Each row is a point on a landscape with many peaks, with its height.
From any point a climber takes the steepest step (rise divided by distance) to one of its 2 nearest points. It stops when none of these is higher. Distance is the straight distance between rows; heights are no part of it.
z_282 height 5.41: [152 123 109 146 148 116 116 139 152 157 105 122 154 156 118  86 127 136
 119 131 115 144 147 122 160 117 124]
z_696 height 5.11: [167 146 106 152 149  87  87 135 178 207  98 104 183 180 136  66 105 165
 118 138 125 148 161 134 167 118 133]
z_322 height 4.42: [133 144 115 122 125  93 126 125 140 156 109 104 165 152 140 134  97 184
 174 122 174 106 105 154 115 112 184]
z_944 height 4.18: [131 163 119  64 181 169 132 130 151 103 122 145  71 127  82 110 168  79
 130 160 125 133 150 154 163  96 121]
z_323 height 2.64: [101 178 163  94 145 129 122  85 146 146 132 135  91 131 136 125 182  57
 118 138  74 116 176 117 146 164  95]
z_700 height 3.77: [118 155 114  65 202 123 122 109 152 117 131 164 106 148 108 111 153  62
 131 144 135 123 158 146 143 114 121]
z_176 height 5.29: [130 122 124 129  89 111  93 176 208 181  85 141 114 116 114 140 119 137
 104 162 124 161 170 158 159  73 139]
z_49 height 4.69: [106 147 116  94 144 134 113 152 181 129  94 188  65 112  87 125 163  68
 132 160 125 153 157 154 144  86 121]
z_14 height 5.25: [101  91 113 158 124  59 121  53 111 134 148 169 124 131 177 139 123 103
 154  95 143 121  98 120  58 147 122]
z_557 height 0.59: [150 116 118 227  90 136 114 188 143 163  58 160 137 132 149  67 118 133
  76 124  86 125 115 113 149  99 109]
z_70 height 4.76: [134 138 128  31 159 133 143 120 107  82 183 132 126 114 139 176 113 104
 138 127 180  84 127 150 112 122 156]
z_544 height 4.32: [118 101 106 128  95 150 132 182 143 108 105 148  98  87  90 155 125 110
 134 136 139 140 106 143 111  81 137]
z_17 height 4.89: [123 190 155  88 106 168 132 120  96 116 137  97 111  96 166 160 145 101
 167  97 100  45  94 132 120 155 135]
z_80 height 2.05: [146  64 102 103 117  48 110 138 147 143 145 124 217 136 138 148  76 150
 109 132 164 152 151 110 108 138 113]
z_69 height 3.66: [109 109 146 180  82 133 147 124 140 148 107 128 104 111 118 152 133 156
 140 140 140 149 106 150 106 114 162]
z_67 height 4.67: [123 111 128  90  92 114 109 191 170 138 111 138 126  97 105 175 117 123
 118 150 155 138 150 154 132  81 138]
z_679 height 1.00: [157 110 132 137 105 192 124 194 117 104 131 126  88 100  87 133 140 119
  83 164 108 152 154 138 151 119  90]
z_750 height 2.25: [109 162 145 106 152 150 115 109 126 107 121 171  78 115 129 121 177  46
  99 135  52 126 167 102 145 169  47]
z_147 height 2.76: [130 143 113  68 216 128 144  76 102 100 175 115 155 180 136 119 110 130
 149 116 193  96 130 147 113 128 177]
z_119 height 4.30: [141 111 111  51 111 135 137 183 112  73 155 123 148 102 122 194 104 124
 152 137 187  98 117 150 114 106 143]
z_252 height 4.28: [128 100 113 167  62 138 129 205 134 114  77 150 115  86 111 145 104 133
 122 124 126 105  92 137 111  91 129]
z_641 height 4.49: [130 161 161 119 113 176 154 113  76 103 162  80 122 108 148 156 138 162
 159 109 114  83  95 122 128 156 155]
z_853 height 1.76: [100 153 158 161 178 161 148  88 145 108 123 159  45 129 108  94 192  89
 110 146  92 183 143 127 142 139  95]
z_563 height 1.60: [121 148 156 160 148 187 159 103 140 122 118 125  51 120  91 104 176 131
 119 151 114 166 124 145 150 131 140]
z_647 height 1.96: [124 145 153 132 163 145 117 127 141 127 102 163  64 122 104  94 177  75
  80 160  74 174 162 115 155 130  61]
z_268 height 5.24: [116 121 134 163 118 100 117 122 121 144 114 171 106 100 147 117 145  86
  96 120  84 146 127  92 112 143  65]
z_880 height 2.57: [147 149 109  72 207 132 145  71  62  90 179 120 157 162 153 117 129 100
 152  92 151  78 113 121 121 144 142]
z_959 height 4.48: [ 88 140 117 120 153 120 151  74 102  90 142 185  72 117 153 141 149  83
 161 100 157  98  92 142  77 121 156]
z_663 height 3.15: [155 149 137 132 118 156 134 161 150 151 110  75 148 153  92 118 110 218
 139 157 142 155 146 143 179 111 184]
z_92 height 1.28: [152 132 167 107  95 200 150 174  85  91 160  75 116  91 108 158 134 176
 121 146 118 115 132 123 154 153 129]
z_677 height 6.55: [147  89  72 161 148 130 128 149 134 103 121 131 179 157  79  97  86 155
 122 135 173 163 108 129 124 106 129]
z_227 height 4.08: [124 128 131  92 109 105 128 145 130 122 143 111 152 120 131 162 105 149
 155 128 165 105 120 145 116 125 158]
z_104 height 4.87: [ 88 152 186  95 105  94 117  59 114 148 171 111 119 125 199 187 136  93
 137 116 113  96 152 123  95 178 135]
z_649 height 4.27: [ 89 140 187 135  83 108 128  83 143 164 140 116  95 102 159 182 160 109
 139 120 119 119 140 139  95 145 142]
z_110 height 2.26: [152  70 114  82 160  47 111 134 157 139 162 112 212 162 121 130  78 172
 106 150 177 173 183 123 125 136 127]
z_47 height 5.43: [124 128 137  66 148 157 149 137 107  92 162 110 103 104 113 147 142 105
 137 124 136 105 133 132 124 138 133]
z_88 height 1.13: [160 118 128 149  99 209 143 190 107  92 117  96 110 116  76 129 121 169
 109 154 125 139 130 133 165 115 135]
z_834 height 5.10: [165 150  84 149 173 164 114 177 103 128  82 150 136 151 115  56 118 114
 121 116 106 117 115 119 169  95 107]
z_600 height 4.81: [ 95 130 105 155 133  91 144  74 145 134 117 166 104 129 152 123 134 107
 174 108 147 124 100 151  72 125 154]
z_907 height 5.26: [141  96 101 138 171  98 132  82 104 113 167 100 184 183 119 111  97 186
 148 117 176 145 117 124 115 148 153]
z_24 height 5.89: [140  83 105 141 138 127 151 120 105  89 153 107 167 145 100 132  98 183
 127 130 162 156 118 123 121 130 136]
z_270 height 5.67: [110  85 117 162 118  98 147  85  82 107 148 159 132 115 166 147 128  97
 136  83 132 122  87  95  72 152 101]
z_296 height 3.90: [ 91 118 160 156  66 119 135 118 145 142 106 134  81  84 139 170 152 120
 130 128 110 131 118 135  96 125 139]
z_612 height 7.45: [ 98 156 154 135 121 153 136  91  75 104 137 152  89  95 158 146 164  78
 130  95  60 100 110  96 115 170  81]
z_900 height 3.34: [134 142 114  66 198  96 114  97 157 143 147 132 144 161 115 112 131  99
 129 146 154 153 183 137 150 125 129]
z_247 height 6.16: [126  65 125 144  98 131 161 114  74  64 167 128 127 104 132 166 119 114
 115  92 144 127  81 102  86 148 114]
z_730 height 5.59: [145  65 119 153 103 145 155 146  92  74 158 111 156 114  98 161 102 158
  99 119 144 150 108  97 114 139 110]
z_131 height 6.48: [117 113 145 125  96 152 136 105  61  85 180 133 121  93 168 162 139  87
 127  83  84 101  99  89 100 183  83]
z_555 height 7.04: [118 164 109 116 176 137 114 128 195 156 102 145 103 152 100  85 152 118
 151 160 134 156 155 165 163  72 153]
z_573 height 1.65: [157  57 123 174  70  95 112 182 165 158 119 121 195 130 128 126  96 176
  55 143 133 168 157  94 147 125  92]
z_159 height 6.38: [138 106 125 168 103 113 124 134 118 148 117  98 163 136 128 116 103 157
 123 115 122 119 110 109 129 140 120]
z_977 height 1.44: [130 148 153 138 129 209 159 130  93 107 143  89  81 106 102 124 167 147
 116 129 106 137 116 117 153 152 129]
z_980 height 4.57: [154 155  96 121 148 132  86 184 123 152  85 137 149 142 134  79 122  76
 107 127  80  98 143 104 181 116  78]
z_759 height 5.48: [135 164 136  75 130  75 100 129 158 182 124 105 178 143 174 134 111 134
 155 123 135  95 154 142 137 131 147]
z_158 height 5.46: [102 187 172  79 116 118 124  81 112 153 153  99 121 123 186 171 140 104
 164 106 101  61 130 134 121 173 148]
z_204 height 2.86: [164 136 141 109 120 115 121 196 160 155 118  74 184 159 112 129  79 232
 112 161 139 150 175 132 190 122 167]
z_710 height 4.25: [103 114 113 119 162 119 162  65  95  84 171 149 100 142 136 147 129 114
 158 107 187 110  91 150  72 118 174]
z_200 height 3.06: [106 186 158 118 149 132 140  50 126 145 139 138  85 133 148 124 179  93
 144 117 102 108 133 133 117 158 144]
z_971 height 6.00: [ 97 160 109 156 176  77 117  67 159 154  96 192  96 140 129  72 159  86
 149 126 110 153 124 129  99 129  99]
z_975 height 3.78: [116 123 159 139 145 149 169  78 108 110 165  97 108 136 127 141 145 168
 148 129 155 137 109 143 104 144 183]
z_396 height 3.00: [142 136 102  74 209 102 122  86 124 131 150 116 162 178 130  97 117 137
 155 124 161 129 150 137 138 125 144]
z_615 height 6.15: [114 153 161 169  83 147 113 134  99 147 110 151  95  94 157 118 159  81
 107 113  45 113 120  94 133 154  69]
z_129 height 2.56: [159 107 115 106 140  87 110 158 145 149 136  88 217 167 123 101  82 200
 118 141 146 151 161 115 159 136 139]
z_603 height 1.84: [134  66 130 128  73  66  96 175 161 163 120 125 221 117 144 158  70 150
  79 135 130 130 151 102 121 130  96]
z_492 height 7.78: [157 120 137 177 101 125 120 148 121 175  94  76 189 163 136 107 100 218
 120 118 107 118 117 106 155 147 141]
z_728 height 6.18: [147 128 109  99 148 183 139 159  90  73 144 127 111 109  99 120 142 101
 123 124 136 114 110 116 145 130 110]
z_814 height 4.02: [124  88  90 119 159 141 159 119  96  46 160 153 125 130  96 135 111 127
 149 116 196 132  91 139  95 110 155]
z_238 height 0.87: [143 107 148 172  97 154 120 160 143 135 115 114  96 119 105 121 135 130
  75 154 100 167 158 112 157 115  92]
z_865 height 4.26: [ 88 162 117 117 134 150 154 125 113  91 113 175  65  93 125 135 156  85
 160 109 135 101  83 148  99 114 140]
z_675 height 0.76: [149  90 138 217 116 137 132 139 152 151 111 122 121 135 106 112 138 160
  73 150 124 194 135 101 145 120  99]
z_986 height 5.22: [112 118 104 168 148  80 118  93 131 151 108 198 121 130 154  78 140  86
 130  94  92 146 111 100  99 139  71]
z_719 height 0.67: [138 103 119 240  94 123 117 146 158 171  75 148 125 134 125  82 130 160
  93 138 119 163 110 117 125 102 118]
z_145 height 4.62: [117 146 163 125  96  82 106 109 156 193 116  94 150 130 166 155 115 158
 141 129 123 116 146 140 125 146 149]
z_826 height 8.19: [125 129  82 161 166 139 119 145 187 135 104 172 112 158  78  94 125 127
 133 162 156 190 142 166 144  57 144]
z_367 height 3.41: [107 160 178 106 148 130 148  56 118 137 167  95  99 136 146 139 158 134
 139 132 129 118 146 139 119 159 177]
z_782 height 4.95: [136  84 141 124  54 152 119 168  78  90 159 100 151  76 136 183 108 118
 102 111 104 114 122  96 111 167  73]
z_639 height 7.32: [126 115  89 152 144 129 127 139 155 117 107 159 125 146  97  95 122 130
 149 137 169 157 110 150 125  83 146]
z_642 height 5.23: [ 89 158 112 150 153 105 116 121 175 146  79 212  62 117 111 100 167  76
 129 144 107 156 133 143 108  96 104]
z_151 height 4.80: [147 122  85 119 160  96 126  96 121 119 133 102 203 182 137 112  73 183
 180 111 180 115 102 145 106 136 185]
z_178 height 4.14: [125 164 177 118 108 184 166 107 100 110 156  61 119 119 116 150 137 205
 150 132 136 105 109 145 132 155 196]
z_590 height 6.03: [119 159 125 135 114 114 103 141 208 194  87 151  98 139 113 115 146 122
 132 169 132 158 169 168 158  68 161]
z_141 height 6.74: [138 178 140  51 135 106 114 131 106 145 138  97 180 134 177 136 105 116
 160 107 121  66 137 130 144 154 124]
z_137 height 5.76: [128  93 139 117  99 122 117 113  62 115 184 115 176 116 178 161 114  96
 114  84  86 101 122  80 115 183  72]
z_75 height 4.54: [126  96 134 141  62 139 127 181 110 110 123 126 130  82 140 171 114 117
 126 113 115 106  92 115 105 134 102]
z_791 height 5.57: [126 130 140  85 106 126 113 127  87 127 158 100 162 112 171 155 120 110
 131 107 106  90 127 104 132 170 102]
z_662 height 3.42: [131 128 133 174  84 141 131 158 166 158  81 109 122 138 113 125 110 189
 127 146 134 141 124 149 145  86 173]
z_139 height 6.14: [159 132 119 192 101 108  89 161 170 203  82 102 187 172 152  75  95 183
 107 137 106 124 134 122 162 122 137]
z_326 height 5.55: [154 140  92 148 155 179 146 172 106  86 104 139 109 125  94  83 134 126
 139 124 125 121  88 129 146 103 123]

For each start below, name the point where the climber stops.
z_396 => z_971
z_977 => z_158
z_252 => z_612
z_544 => z_826
z_200 => z_158
z_80 => z_158
z_719 => z_158
